Points on a hilly landscape, in no order, each with its height.
From any point a ball takes the steepest step (drop divided by distance) to one of its 6 nearest points. It stops when none of these is lower. Distance is the straight distance between rows; heights are no part of it.
Z_497 height 316: [156 139 130  85 172 173 131 177 142  95 172 140 136 109 104 140 107 138
 115 131 136 112 157 189  99  96 135]
Z_418 height 231: [117 115 104 101 118 143 137  61 140 166 139 117 146  93 153 158 154 166
 143 153 122  67  77 194 142 158 138]
Z_791 height 114: [113 164 111 104 124 105 141 133 124 124  98 117 120 111 150 117 146 132
  96 116 127 155 109  52 130 125 134]
Z_57 height 104: [107 148  96 122 110 107 137 124  78 137 106 112 100 113 156 118 168 130
 140 108 123 202  90  80 136 114 127]
Z_565 height 137: [ 99 116 108 143 112 108 135  91 102 167 132 100  84  72 173 128 150 113
 202 109 104 182  89 128 170 130 129]
Z_512 height 215: [123 128 123  96 111 158 166 100 132 158 131 123 154  87 111 135 159 175
 142 174 138  69  90 212 128 153 157]
Z_511 height 165: [148 128 188 101 122 104 137 109 101 164 131 121 121 165 156  89 140 101
 135 108 127 166 125  65 145 132  99]
Z_349 height 183: [111 124 147  94 127  98 135  43 146 189 145 144  91  72 193 128 159  95
 220 136 149 141 116 190 155 133  84]
Z_936 height 282: [141 119 144  72 161 138 136 187 157 107 180 131 112 127 142 136 103 168
 156 117 189 158 116 205 100 103 119]
Z_226 height 108: [111 114 102 113 132 125 132  70 140 172 148  88 114  56 176 147 157 150
 147 132 118  91  93 160 164 163 131]
Z_560 height 239: [ 82 136 137 120 112  85 139  79 125 177 112 142  97  80 166 129 129 128
 203 147 151 161  93 166 158 134 117]
Z_278 height 273: [129 150  69 151 116 139 113 129 141 174  92  80 104  79 131 116 155 125
 160 115  97 100  90  82 165 143 144]
Z_366 height 290: [155 115 135 115 129 135 123 118 133 115 143 145 137 141 130 128 115 120
  69  98  82  84 163  88 114 143 139]
Z_672 height 197: [113 119 142 159 119  93 100 156 119  80  92 157 157 226 124 137  96 126
 116 125 178 169 172 137 155 110  99]
Z_344 height 33: [123 154  87 115 123 115 145 141  89 123 112 100 115 121 145 119 189 124
  91 100 114 153 109  43 127 124 125]
Z_903 height 168: [116  92 165 127 100  76 116 149 135  91 148 134 149 199 101 134  97 133
 163 128 153 137 167 133 125 106 117]
Z_953 height 254: [109 162 155  84 124  93 160 120 125 161 101 140 111 119 171 101 135 127
 116 115 177 186 107 110 123  96 139]
Z_678 height 130: [ 93 170 131 120 116 112 161 144 140 117  98 116 127  82 126 129 125 157
 137 149 116 127  96 118 123 129 141]
Z_889 height 226: [173 100 128 150 120 136 112 134 119  94 148 144 131 162  87 142  91 117
  78 117  98  86 167 126 116 131 150]
Z_685 height 246: [121 183 106 123 118 138 136 149 152 123  80 136 137  88 114 118 145 151
 120 119  95 113 116  88 109 131 156]
Z_598 height 393: [193 117 106 106 147 178 103 154 131 110 168 159 126 108  74 157 108 134
  85 117 127 108 184 166  91  88 144]
Z_732 height 218: [192 107 131 142 127 167 100 113 134 112 146 162 126 153 118 146 106 120
  71  86  72  98 165 108  93 124 171]
Z_694 height 185: [129 171  87 140  99 156 123 135 163 149  81 118 118  94 103 113 150 146
 148 116  82 113 108  81 126 134 155]
Z_318 height 138: [107 164  77 139 118 128 124 127 118 150  87  94 110  87 128 116 149 126
 147 119  94 120  94  79 154 132 143]
Z_823 height 232: [135 115  67 135 165 186 115  98 169 201 115  75 103  77 177 117 199 114
 135 112 114  98 113 131 171 151 134]
Z_381 height 269: [112 102 151 172 142  97 117 166 138  66 125 130 134 211  84 133 121 135
 126 130 171 190 158 186  90  87  81]
Z_237 height 373: [137 144 148 112 136  79  91 133 106  85  72 153 158 210 135 115  96 119
 125 136 170 164 176 112 191  95  72]
Z_149 height 194: [144 122 148 103 135 110 123 118 118 129 161 134 135 141 147 120 120 114
  85 105 103 124 145  52 119 154 118]
Z_853 height 225: [111  95 121 134 109 127 147  82 145 152 140  87  72  86 221 108 193  65
 195 115 119 184 124 174 158 152  95]
Z_952 height 267: [127 134 156 139 129  99  90 134 132  64  77 151 157 227 126 122 111 136
 124 125 171 169 178 132 163 103  78]
Z_360 height 160: [147 117 184  87 127  90 121 105 125 159 152 131 133 180 157  90 111 117
 147 102 133 151 139  81 145 115 104]
Z_322 height 278: [132 129 113 107 109 161 136  80 149 172 120 111 138  93 130 145 151 164
 144 149 128  71  81 174 131 154 153]
Z_99 height 252: [124 113 138 186 118 104 111 127  81  80 112 151 159 182 105 157  68 115
 113 125 108 123 154  82 175 154 105]
Z_580 height 313: [107 122 132 112 118  87 131  78 109 169 106 122  88  88 186 115 152  87
 219 117 109 184  99 177 163 101 116]
Z_59 height 205: [174 101 118 160 117 153  83  94 133 103 139 162 133 162 124 127 119 106
  74 105  60  80 155  80 127 148 146]
Z_144 height 223: [176  89 121 140 126 160 115 120 129 113 156 159 130 143  95 137  93 120
  78 120  96  98 179 144 107 114 158]
Z_386 height 404: [107 155 151  89 140 136 163 169 157 107 141 133 146 100 143 136 113 149
  99 123 141 135 130 148  96 109 144]
Z_202 height 221: [146 111 107 108 102 198 153  78 149 187 118 131 156  97 105 142 159 183
 134 127 124  88  69 183 112 155 168]
Z_424 height 314: [ 98 144 150  81 142 135 163 174 153 112 134 133 146 105 148 125 103 147
 134 135 176 153 113 171 101 108 143]
Z_492 height 258: [ 84 109 134  75 106 102 156  71 130 163 164 141 142  91 164 159 151 153
 184 168 160  91  99 211 118 161 115]
Z_587 height 345: [171 131 118 131 138 157 105 118 147 110 115 149 126 140 148 127 157 110
  57  98  74  95 159  60 101 135 138]
Z_671 height 261: [120 166 124 122 117 158 162 136 155 140 102 127 143  88  99 123 138 165
 148 153 110  98  93 149 122 144 158]
Z_699 height 186: [127  99 139 150 134  94 111 171 132  82 174 115 107 184  56 143 131 154
 148 149 164 169 149 184  79 108  97]
Z_635 height 279: [135 137 121 108 129 115 127 129 117 125 122 115 118 118 154 117 166 116
  65 101 102 129 134  42 128 145 121]
Z_997 height 266: [123 103  79 111 140 195 108  77 189 196 105 100 140  85 162 147 188 155
 124 100 117  91  88 142 143 155 139]
Z_807 height 433: [139 109  57 152 135 181 103 122 158 195 118  66  92  77 159 116 170 114
 157 109 106  95 101 106 179 150 146]
Z_36 height 464: [ 73 132 158 116 108 108 177 130 145 142 117 156 149 111 151 137 125 153
 198 188 192 110  94 219 113 121 123]
Z_770 height 227: [132 101 139 166 116  95  97 125  93  91 146 134 165 185 105 141  72 114
 112 131  90 109 166  91 152 153 123]
Z_914 height 142: [100 141 128 100 114  79 137  78  97 154  73 141  96 107 171 120 151 104
 185 123 138 200  85 157 158  78 129]
Z_801 height 242: [179 116 133 110 129 156 119 140 140  94 161 148 120 135  96 148 102 109
  78 120  96 104 173 148  98 102 157]
Z_631 height 233: [ 97 172 145 111 134 158 170 151 141 117 121 118 150  85 118 123 116 155
 138 156 143 123 108 167 104 119 143]
Z_451 height 317: [137 152  61 158 116 164  95 137 162 190 100  94  96  96 131 120 154 123
 169 101  93  97 115  74 157 141 157]
Z_842 height 196: [146 128 198  68 134  80 120 123 135 160 131 129 116 162 165  72 123 104
 140 127 158 144 122 102 140 111 114]
Z_945 height 244: [183 119 127 122 124 186 111 126 141 113 152 168 139 127 109 137 106 129
  73  99  96 102 172 126  95 111 153]
Z_516 height 222: [156 127 119 119 137 127 113 123 117 114 133 113 126 137 154 108 160 113
  62 103  87 115 147  45 130 152 104]
Z_833 height 702: [143 147 107 108 126 133 123 133 138 116 110 128 124 120 145 126 142 125
  58  98  90 115 137  49 117 131 132]
Z_735 height 511: [114 131 131 209 143 147 119 139  94  67 101 150 152 194  73 139  79  95
  66 138 128 113 149 135 124 129 143]
Z_438 height 213: [141 184 105 154 112 173 125 143 163 133  83 139 127 102 111 118 156 145
 123 105  89 110 126  75 100 139 146]
Z_482 height 516: [149 110 140  74 130 130 147 188 153 102 188 118 127 122 130 139  93 150
 107 127 152 134 150 169 107 107 139]
Z_760 height 173: [135 141 139 105 121  99 153 126  95 143 120 109 112 134 171 106 159 119
  99 106 139 192 117  53 131 132 116]
Z_673 height 224: [151 158 147 147 115 202 155 142 150 160 105 139 150  92  65 117 148 152
 138 133 115 107 125 154  73 154 145]
Z_950 height 201: [139 108 161 115 119 102 113 125 126 118 162 132 142 154 131 134  98 121
  88 115 110 112 162  80 119 150 126]
Z_373 height 235: [ 91  92 124  89 107 117 171 105 115 139 154 141 147 101 137 145 152 161
 164 189 163  81  89 240 123 148 143]
Z_797 height 195: [144 103 116 141 142 100 108 177 131  80 191 116  98 151  50 150 114 146
 130 167 168 144 162 178  85 102 105]
Z_134 height 188: [123 127 161 116 126  74  87 133 109 114 101 155 162 208 110  94  92 120
 165 126 143 165 163 118 169  96  97]
Z_718 height 259: [127 167 137  95 149 175 139 180 149 109 133 127 151  81 113 125 107 143
 107 125 125 124 124 167  83 108 139]
Z_285 height 111: [114 161  68 131 121 134 124 144 100 148  95  89  95  93 133 119 163 116
 139 111  97 151 101  69 160 109 130]
Z_62 height 216: [125  97 152 141 110  90 118 138 115 105 157 146 151 172  91 136  74 123
 121 127 119 128 173 114 138 137 119]
Z_120 height 134: [122 153 146  83 122 100 158 129 126 142 124 126 115 117 173 107 150 136
  90 110 153 167 127  77 124 125 122]
Z_354 height 219: [177  99 126 170 147 149  82  97 106 103 128 142 133 175 127 130 114 103
  89 104  65  79 143  48 139 154 126]
Z_201 height 112: [121 121  87 126 128 132 121  88 146 175 134  83  98  49 170 133 169 129
 166 129 109 102  83 142 180 165 123]
Z_287 height 460: [133 107 134 206 122 122 103 120  94  76 123 148 158 182  86 152  82  98
  94 133  87  91 153 100 148 153 128]
Z_449 height 629: [113 122 111 204 234 133  95 176 119  71 131 114 113 183  64 149 108  97
  66 141 160 128 120 175  71 110 103]
Z_646 height 276: [104 146 158  86 182 159 166 192 155 108 164 117 154 106 136 137 117 159
 154 136 179 153 103 200  86 106 119]
Z_885 height 182: [155  88 140 157 123 114 104 114 109 107 142 137 143 163 118 136 101 110
  89 116  75 107 159  73 144 163 127]
Z_410 height 268: [170  96 105 146 142 134  98 147 125  99 161 136  90 148  55 138 102 130
  91 159 158 101 187 171  90  98 139]
Z_70 height 245: [145 174 144 127 137 185 145 144 154 120 107 140 157  87  92 116 128 133
 133 141 102 116 129 167  85 122 148]
Z_431 height 395: [143 123 140 230 126 171 105 119  95  91 113 149 145 195  55 130  91  87
  82 126 100 101 153 127 116 140 173]
Z_488 height 180: [ 99 143 123 122 115  94 129  79 111 170  91 146  92  90 170 122 142 115
 196 123 131 189  85 160 163  93 126]
Z_883 height 253: [156  99 128  81 134 118 129 183 132  99 205 121 104 143 106 155 111 164
 145 128 180 137 153 194 101 100 124]
Z_232 height 177: [133 106  58 143 152 197 130 103 155 185 107  59  97  73 206 118 208  75
 138 125 118 123 138 125 175 134 141]
Z_392 height 468: [106 106 130 204 186 129 121 171 115  59 133 125 146 179  68 155 103  94
  69 134 167 150 143 156  91 108 104]
Z_675 height 249: [112 156 157 118 155 151 180 170 135 122 133 119 165  89  97 118 128 146
 153 174 153 113  97 207  91 139 143]
Z_443 height 136: [118  96  98 156 137 154 144  96 133 164 155  68  79  64 215 119 192  81
 172 122 106 149 122 131 169 144 118]
Z_523 height 368: [110 146 124 208 130 134  97 131  79  55  97 160 161 194 111 150  73 105
  68 128 110 128 146  76 166 159 122]
Z_156 height 166: [135  94 169 107 109  82 123 146 141 115 179 129 137 168 124 118  76 136
 126 119 140 131 161 111 116 119 116]
Z_115 height 229: [155 125 118 126  99 196 165 114 137 177 123 133 155 112  81 137 162 175
 143 146 138  87  91 181  89 159 154]
Z_954 height 281: [ 96 120 148 189 129 121 133 163 115  60 117 154 163 203 108 152  85 115
  69 130 170 154 156 139 134 127  98]
Z_888 height 248: [126 129 167  73 129 105 147 157 152 116 151 137 130 139 167 117 109 136
 108 108 153 149 141 112 110 120 133]
Z_890 height 394: [130  91 135 169 114 102 129 156 109  75 179 127 140 190  66 141  97 118
 115 153 144 121 157 161 100  98 121]
Z_371 height 280: [113 112 142 176 112 105 116 128  89  82 125 154 169 197 104 146  70 118
 111 138 118 128 172  96 153 141 100]
Z_677 height 174: [146 124 161 101 134  98 129 120 110 144 156 121 129 151 155 112 137 106
 101 107 117 150 147  55 122 152 101]
Z_659 height 467: [110 143 162  60 149  88 156 143 158 133 111 146 124 140 189 110 116 137
 143 131 189 159 108 147 126  82 136]
Z_697 height 308: [ 78 110 139  84 110  94 140  48 145 179 155 151 122  84 187 139 147 140
 204 149 172 106 110 201 138 144  95]
Z_165 height 293: [121 104 154 138 141  93 104 152 157  55  91 130 138 234 111 125 118 129
 110 118 182 180 159 185 121  96  80]
Z_101 height 336: [111 133 163  61 145 121 146 174 157 117 139 134 133 137 190 128 108 155
 149 132 192 153 109 170  99  92 134]
Z_491 height 193: [125 107  60 138 165 192 123  97 154 188 105  64 101  65 194 115 215  80
 121 118 122 111 130 127 168 159 138]
Z_963 height 135: [ 98 131 120 130 123 103 137  90 116 174 124 108  88  54 164 136 140 129
 191 131 132 157  81 134 169 138 128]
Z_619 height 189: [136 111 127 176 133 109 102 122  80 103 124 142 146 166 111 139  85 101
 111 130  73 112 146  51 175 178 100]
Z_520 height 237: [137 156 124 133  98 175 156 122 143 166 100 115 147  97  80 118 146 167
 137 147 112  82  94 159 103 151 153]
Z_586 height 297: [164 118 130 229 129 150 112 110  93 109 128 158 115 179  47 143  95  89
  87 142 120 100 154 129  93 111 169]
Z_272 height 292: [147 115 125  67 155 153 132 194 130  95 195 122 127 113 110 144 108 151
 133 122 168 136 143 193 106 106 120]
Z_810 height 123: [125 161  57 143 121 148 108 157 116 142  88  99 108 102 118 102 173 125
 133 108  96 128 117  51 152 125 141]
Z_861 height 369: [141 153  73 136 132 154 111 138 118 126  88 117 118 119 133 100 190 102
  72  97  94 131 138  39 117 122 134]
Z_652 height 176: [133  90 142 129 102  89 120 168 126  93 180 132 134 195  85 131 103 130
 141 144 149 143 175 151 112 100 119]
Z_573 height 184: [101 182 146 107 121 132 166 156 153 122  95 127 146  80 123 118 124 154
 123 140 126 118 106 138 103 132 152]
Z_719 height 587: [141 142  81 140 115 152 112 108 152 180 100  84 110  74 129 124 156 145
 160 123 103  87  76 107 160 147 158]
Z_826 height 204: [122 114 102 114 122 143 124  76 145 174 138 105 113  69 145 140 157 155
 147 130 118  81  86 154 152 168 134]
Z_931 height 156: [103 131 119 118 107 120 141  83 136 161 128 107 142  67 144 142 133 160
 161 159 120  86  81 165 152 173 133]
Z_139 height 335: [ 78 154 153 112 121  91 161 111 140 148  97 153 114 101 171 126 126 150
 191 162 170 147  92 178 131 116 129]
Z_130 height 531: [139 109 120 196 184 132 113 152 116  88 150 121 107 175  40 139 109 103
  92 174 151 120 146 157  74  93 123]
Z_419 height 217: [138 101 108  93 109 183 150  77 132 168 129 134 152  98 113 146 156 185
 132 146 134  69  80 210 113 148 164]
Z_393 height 228: [ 85 113 134 102 103 119 161  90 128 151 149 132 139  84 149 150 137 170
 165 177 146  78  84 200 131 157 151]
Z_3 height 59: [106  99 150 182 155 102 117 165 130  66 131 131 135 196  85 144 116 115
 111 135 175 180 157 159  92 101  89]
Z_222 height 175: [105 116 152 139 114  87 108 150 122  96 127 157 168 207 104 122  92 129
 149 131 148 160 177 108 148 114  92]
Z_399 height 575: [134 131 140  84 132 140 140 162 141 108 162 129 141 112 134 140  98 138
  91 107 126 112 161 131  99 113 146]
Z_342 height 271: [ 72 141 139 120 108  91 147 102 127 165 114 143 118  83 156 132 129 149
 202 173 156 128  92 168 140 131 132]
Z_297 height 120: [107 119 110  93 137 113 135  60 128 178 159 116 104  62 196 149 180 130
 174 123 134 122  91 162 160 171 105]
Z_528 height 240: [134 130 145 163 119 112 106 131  91  84  91 178 158 207 126 153  76 118
 108 140 164 169 176  88 179 129  81]
Z_639 height 62: [ 97 135 113 120 115 110 134  92 133 168 126 105 109  65 145 138 135 153
 174 140 125 106  87 134 161 159 126]
Z_454 height 158: [139 156 141  74 120  93 151  99  93 159 105 131 102 140 186  88 169 102
 118 109 146 195 100  98 140 101 130]
Z_388 height 309: [166 136 123  89 145 164 122 168 152 106 162 139 145 107 108 137 104 127
  84 115 108 113 155 166  97  97 145]
Z_365 height 588: [118 106 133 182 180 108 117 164 123  67 153 123 110 167  53 143 105 106
 110 165 162 141 150 167  75 104 108]
Z_755 height 263: [ 80 156 120 122 108 126 148 122 132 139 105 116 135  76 140 122 128 162
 165 168 127 107  87 159 141 154 146]
Z_335 height 306: [114 185 102 124 128 121 130 141 132 129  87 118 124  94 119 114 152 138
 107 112  87 129 114  64 118 131 146]
Z_102 height 151: [120 100  81 151 142 149 132 112 135 176 144  55  82  71 198 115 182  82
 155 125 112 131 117 128 170 152 124]
Z_561 height 241: [152 143  85 130 133 134 115 128 101 122  96 107 117 124 155 116 197  92
  73 110 108 131 131  25 131 138 123]
Z_60 height 191: [151 134 148 111 131 123 130 126  95 130 145 105 125 144 169 106 162 108
  89 100 114 150 145  39 137 156  95]
Z_612 height 103: [ 99 161  94 123 119 109 141 135  98 140 104 108 111  92 140 121 158 130
 134 102 123 177  92  72 145 119 139]
Z_633 height 397: [155 143 191  68 145  89 146  98  97 160 123 109 112 169 171  66 153  82
 123 118 143 166 111 113 163  86 100]
Z_282 height 220: [114 117 125  87 115 152 163  96 119 152 149 133 156 101 123 140 162 158
 144 184 133  70  73 231 117 156 145]
Z_971 height 101: [ 85 156 110 120 123  99 154 132 119 134  95 117 117  75 135 124 141 145
 142 131 119 149  95  91 138 132 151]
Z_559 height 172: [140  95 165  84 105  78 117 148 154 116 161 132 136 195 119 111 103 138
 168 118 159 132 156 134 117 104 133]
Z_185 height 190: [145 136 115 123 127 118 139 132  86 123 136 107 116 135 156 113 188 112
  87 105 105 145 135  39 136 142 108]
Z_26 height 163: [153 125 184 100 122  90 101 126  97 161 142 136 145 171 141  83 116 107
 150 100 125 158 154  80 171 113  82]
Z_416 height 202: [109 120 136 170 118  99 111 136  92  95 105 157 162 183 109 149  89 121
 113 131 143 147 168  87 154 148  96]
Z_696 height 461: [128 135 115 224 123 153  98 113  75  67  86 154 151 204 101 137  78 100
  77 127  96 111 136  87 164 162 139]
Z_726 height 626: [163 142 115 113 132 159 114 129 170 108 103 152 136 112 134 135 134 124
  70  84  85 110 154  85  96 121 143]
Z_897 height 270: [133 136 129 191 129 122 106 113  49  92 101 158 161 178 143 144  85 118
 113 131 125 152 156  58 186 148  84]
Z_292 height 277: [170 153 144 112 161 212 127 167 154 127 127 154 151  89  90 140 117 133
 105 120 117 126 143 168  81 112 142]
Z_873 height 264: [ 88 135 153 116 134 125 178 153 131 127 133 117 155  98 129 126 147 169
 169 194 175 103  83 224 105 139 129]
Z_31 height 167: [131 114 164  96 125  65  97 142 138 114 142 122 139 206 115  99 109 127
 174 125 154 140 159 121 143 101 105]
Z_682 height 272: [ 70 159 144 117 122 105 174 138 139 133 106 149 136  86 152 132 115 162
 157 162 166 144  99 159 110 120 146]
Z_359 height 118: [114 108  87 148 128 126 130 101 120 179 149  74  86  53 176 123 161 106
 175 122 109 133  91 130 174 152 130]
Z_569 height 181: [142 100 148 104 109  89 127 166 140  96 187 124 109 184  99 129 112 150
 157 122 166 140 166 171  97  95 122]
Z_705 height 491: [118 101 134 189 125 107 124 142 105  64 128 143 153 193  75 140  81 109
  94 157 123 125 165 144 125 119 127]
Z_564 height 243: [130 163 149  98 159 180 168 184 150 121 122 122 161  92 102 117 115 143
 127 149 139 114 110 171  94 119 138]
Z_891 height 255: [152 106 130 190 124 141 115 121  97  88 127 161 140 186  61 137  90  95
  93 141  98  92 160 140 120 131 161]
Z_231 height 340: [148 101 118 103 130 122 130 174 136 104 194 128 131 143 106 141  97 150
 106 134 139 114 174 159 103 108 131]
Z_194 height 140: [109 150 126  92 101  98 144  82  96 148  76 128  97 123 176 101 170 106
 145 123 149 213  82 131 162  74 128]
Z_588 height 247: [176 113 121 124 135 153 109 128 132 104 169 148 113 145  85 151  86 126
  83 130 108  98 188 161 101  90 159]
Z_140 height 683: [130 119 179  55 136  83 130 131 145 143 146 137 124 165 170  94 106 126
 140 106 167 142 125 122 130 100 136]
Z_210 height 291: [190 102 109 156 148 175  92 127 124 118 157 172 109 124  72 150 103 129
  78 126 121 102 186 163  88 102 158]
Z_35 height 238: [157  97 128 188 125 145 113 121 106  94 144 148 130 177  49 138  86 102
  93 149 114  94 169 150 105 107 159]
Z_227 height 544: [149 123 126 234 164 166  88 128 101 118 124 165 101 190  34 135  99  93
  83 149 158 103 153 158  60 112 165]
Z_754 height 493: [119 124 162  69 129 120 145 163 147 113 165 135 138 123 159 137  97 151
 101 103 148 137 136 118 102 114 137]
Z_294 height 234: [161 103 111 106 137 126 119 168 126  92 202 121 110 124  78 140 115 134
 100 140 152 115 174 179 103  93 121]
Z_535 height 318: [126 111 130 108 107 109 145  70 141 163 123 111  71  95 224 108 173  55
 223 124  93 174 122 195 159 125  88]
Z_20 height 178: [146 118 163 160 121 111  96 123  76 137 139 141 150 172 137 129 102 110
 140 110 104 159 164  44 169 159  69]
Z_524 height 502: [128 132 121 215 184 148 107 148 106  82 129 137 117 187  44 124 103  79
  70 156 149 113 141 152  79 102 141]
Z_22 height 169: [144 133 166 126 118 103  97 124  82 152 130 150 150 187 125 105 112 104
 155 107 115 172 158  72 167 134  75]
Z_582 height 283: [138  96  86 117 119 203 124  73 166 197 121 138 147  92 144 156 175 172
 132  93 127  95  72 159 121 175 156]
Z_368 height 157: [100 164  96 137 119 126 128 132 136 142  93 112 119  78 121 127 140 151
 141 143  91 112  94 110 145 141 149]
Z_980 height 496: [139 160  97 144 123 156 113 144 153 127  75 138 126 119 126 115 160 134
  99 101  92 118 137  52 101 127 149]
Z_168 height 121: [ 94 147 122 125 110  99 153 100 100 153  85 133  91  95 166 127 137 119
 177 125 142 194  85 121 159 106 132]
Z_39 height 288: [138 113 161  73 126 103 130 165 170 114 184 126 126 158 165 131  99 152
 152 118 177 140 139 179 103  85 126]
Z_998 height 171: [132 120 171  91 118  96 128 131 144 123 178 132 134 145 146 120 103 130
 109 106 143 129 156  99 116 129 120]
Z_129 height 262: [143 119  78 134 139 151 118  95 146 183 125  65  86  74 149 117 170 126
 158 119 104  99  92 126 177 163 141]
Z_480 height 203: [ 88 143 126 126 120  83 142  87 110 177 107 123 101  80 156 125 130 122
 199 138 139 176  85 141 161 117 126]
Z_643 height 150: [129 131 169  72 132  93 144 136 139 148 151 132 113 150 167 109 120 128
 110 101 148 151 137  77 126 137 118]
Z_611 height 321: [125  91 152 167 187 105  97 164 140  77 138 143 105 196  79 154 129 138
 106 129 177 202 126 185  58 107  57]
Z_915 height 250: [138 132  64 153 129 150 108 137 131 177 111  76  90  80 141 109 159 104
 177 122 100 117  91  81 174 142 149]
Z_865 height 230: [ 86 138 136 103 100  97 157 103 131 175 126 133 129  77 150 142 132 158
 187 171 147 105  96 169 136 158 129]
Z_860 height 285: [ 86 138 166 108 144 126 173 166 157 122 116 143 145 117 170 125 124 157
 170 153 186 146  88 191  98 110 123]
Z_439 height 214: [123 110 160 133 117  69  94 155 147  71 107 144 153 229  93 114 115 128
 153 137 152 164 161 150 142  81 102]
Z_684 height 106: [ 86 167 121 104 121 110 156 116 112 152 100 143 104 102 159 127 145 139
 146 121 147 177  88  98 151 117 144]
Z_316 height 51: [133 148 141  90 134 106 144 143 146 117 142 119 123 122 155 129 124 126
  72 107 104 131 143  87 106 127 127]
Z_46 height 212: [ 74 156 147 118 109 118 170 137 135 131 103 130 141  68 132 134 118 162
 161 176 158 123  85 161 127 127 137]
Z_212 height 284: [136  94 154 106 120 103 133 154 140 111 187 136 138 143 117 130  87 127
 105 114 131 118 172 130 109 120 142]
Z_15 height 488: [172 134 132 142 144 216 110 145 153 128 126 186 140  93  90 164 113 123
  91  99 116 130 164 144  71 115 133]
Z_92 height 274: [141 148  87 155  87 174 123 120 171 174  93 111 109  86 118 120 151 157
 161 109 104  86 104 101 132 152 158]
Z_910 height 236: [120 180 145 119 134 172 160 153 150 122  99 119 162  75  99 118 136 146
 128 158 113  99 110 165 105 130 149]
Z_855 height 179: [126 108  88 107 130 172 122  67 165 178 119 100 132  75 161 148 165 143
 127 112 123  71  77 159 153 176 136]
Z_317 height 256: [166 110 125 154 145 139  90 126  97 113 145 110 134 152 152 117 154  92
  92 112  86 109 157  28 148 156  88]
Z_926 height 363: [148 108 119 203 117 146  94  99 101  96 120 154 140 195  85 131  87  99
  92 118  73  92 144 112 132 134 157]
Z_944 height 426: [109 122 132 197 125 113 132 137  98  65 112 152 162 187  95 160  82 106
  90 148 135 133 158 113 144 144 124]
Z_112 height 122: [123 130  41 157 114 163 106 160  98 173 110  68 115 102 133 117 169  94
 158 116  78 135 108  58 163 122 156]
Z_518 height 105: [109 121  92 151 126 113 139 121 107 171 127  90  98  66 154 127 147 137
 182 123 114 152  83 117 171 141 131]
Z_382 height 722: [141 159 138 105 132 161 137 155 162 108 115 150 150 105 124 124 120 143
  80 109  94 114 145 122  95 119 148]
Z_448 height 320: [145 121  94 127  93 180 137  93 157 182 108 117 137  94 122 133 154 172
 149 129 119  71  72 158 135 165 154]
Z_608 height 164: [133  99 169 119 116  90 106 124 121 137 153 148 140 179 135 113  96 111
 133 112 120 135 161  76 141 144 102]
Z_21 height 265: [124 148 145  86 165 157 165 180 156 111 154 129 156  90 126 132 101 144
 117 127 146 127 111 182  87 113 135]
Z_260 height 260: [143  85 147 144 119 102 122 138 120 102 165 142 144 163  97 139  94 111
 102 137 104 102 170 129 131 136 130]
Z_662 height 139: [112 105 133 125 129 106 133  61 128 176 155 112  86  62 192 135 166 101
 193 121 132 140 110 162 161 157  91]
Z_405 height 275: [177  99 115 193 149 158  75 103  85 108 132 133 135 164 135 134 117  91
  96 118  76  89 148  30 160 163  93]
Z_534 height 360: [147 138  94 151  86 189 133 108 169 176 106 114 128  97 102 126 161 168
 149 107 104  78  87 125 124 174 148]
Z_469 height 97: [ 88 153 109 129 117 101 144 109 123 154 110 106 113  67 139 125 132 148
 172 141 116 144  79 114 156 141 142]
Z_557 height 119: [101 181 130  95 133 109 163 149 137 117 101 122 132  89 140 126 132 150
 117 125 108 141 105  95 120 126 154]
Z_985 height 52: [124 153 134 119 100 146 153 119 141 144 108 110 144  78 113 127 135 168
 154 158 113  77  85 170 134 143 149]
Z_296 height 192: [144  98 144 152 141  96 103 166 134  84 169 117  81 184  62 135 143 162
 157 160 166 175 138 185  68  95  90]
Z_917 height 207: [143 172 112 144  99 180 141 131 158 140  80 139 141  96  96 121 142 156
 132 125  97 104 113 125 100 143 156]
Z_708 height 310: [147 128 121 205 140 146  78 110  67 100 110 136 145 166 119 137  98  99
 113 112  86 105 134  44 173 173  97]
Z_738 height 311: [105  99 144 165 114  96 118 143 115  77 135 143 154 181  86 138  81 118
 119 146 138 141 170 124 125 117 117]
Z_722 height 187: [130 159  52 142 122 150 104 155 104 127  88 100 130 123 123 118 196 108
 102  97  96 128 128  35 132 114 133]
Z_117 height 257: [ 84 164 147  79 125 105 165 132 149 134 106 137 119 111 162 117 116 145
 120 134 157 157 108 115 119 121 150]
Z_72 height 417: [136 121 173  57 123  92 140 145 162 141 174 140 124 161 168 114 101 138
 126 117 161 144 152 128 105 104 136]
Z_333 height 162: [130 110 180  86 121  76 116 135 144 141 152 139 136 180 143 106  93 120
 147 119 144 130 152 104 131 112 117]
Z_846 height 170: [140 112 159 138 128  92 107 126 103 116 158 134 141 153 122 135  94 100
 107 115  85 120 160  63 149 155 106]
Z_670 height 251: [152 157 140 160 127 223 155 150 160 142 106 174 150  86  82 143 145 144
 120 131 108 122 150 141  63 144 141]
Z_224 height 324: [104 154 152  80 136  95 156 112 141 142  83 153 116 125 189 102 130 136
 150 136 181 177  98 138 129  82 138]
Z_628 height 354: [145 138 153 130 120 108  90 120  87 106  88 160 172 195 122 119  94 115
 150 131 144 160 177  90 194 102  70]
Z_252 height 124: [109 106 106 122 152 133 128  70 139 161 148  89  92  49 195 137 183 113
 149 123 137 134 107 152 167 168  97]
Z_33 height 357: [153 109 118 185 156 134 111 145 121  97 146 143 112 173  38 139 112 105
  90 168 152 101 164 155  85  99 136]

For each start below, name the point where the ball stops.
Z_21: Z_639
Z_130: Z_316
Z_212: Z_316
Z_705: Z_316
Z_227: Z_316
Z_342: Z_639
Z_914: Z_639

Two balls start at each pair of points below. Name the first point that both come to, or write none.
Z_523 and Z_354: Z_846
Z_696 and Z_885: Z_846
Z_708 and Z_59: Z_846
Z_237 and Z_26: Z_360

Write out the way that a ball takes from each point below.
Z_388: Z_801, Z_144, Z_732, Z_59, Z_885, Z_846, Z_608, Z_360, Z_643, Z_120, Z_316
Z_953: Z_684, Z_971, Z_469, Z_639
Z_945: Z_732, Z_59, Z_885, Z_846, Z_608, Z_360, Z_643, Z_120, Z_316
Z_873: Z_46, Z_678, Z_971, Z_469, Z_639
Z_210: Z_144, Z_732, Z_59, Z_885, Z_846, Z_608, Z_360, Z_643, Z_120, Z_316
Z_224: Z_684, Z_971, Z_469, Z_639
Z_588: Z_144, Z_732, Z_59, Z_885, Z_846, Z_608, Z_360, Z_643, Z_120, Z_316
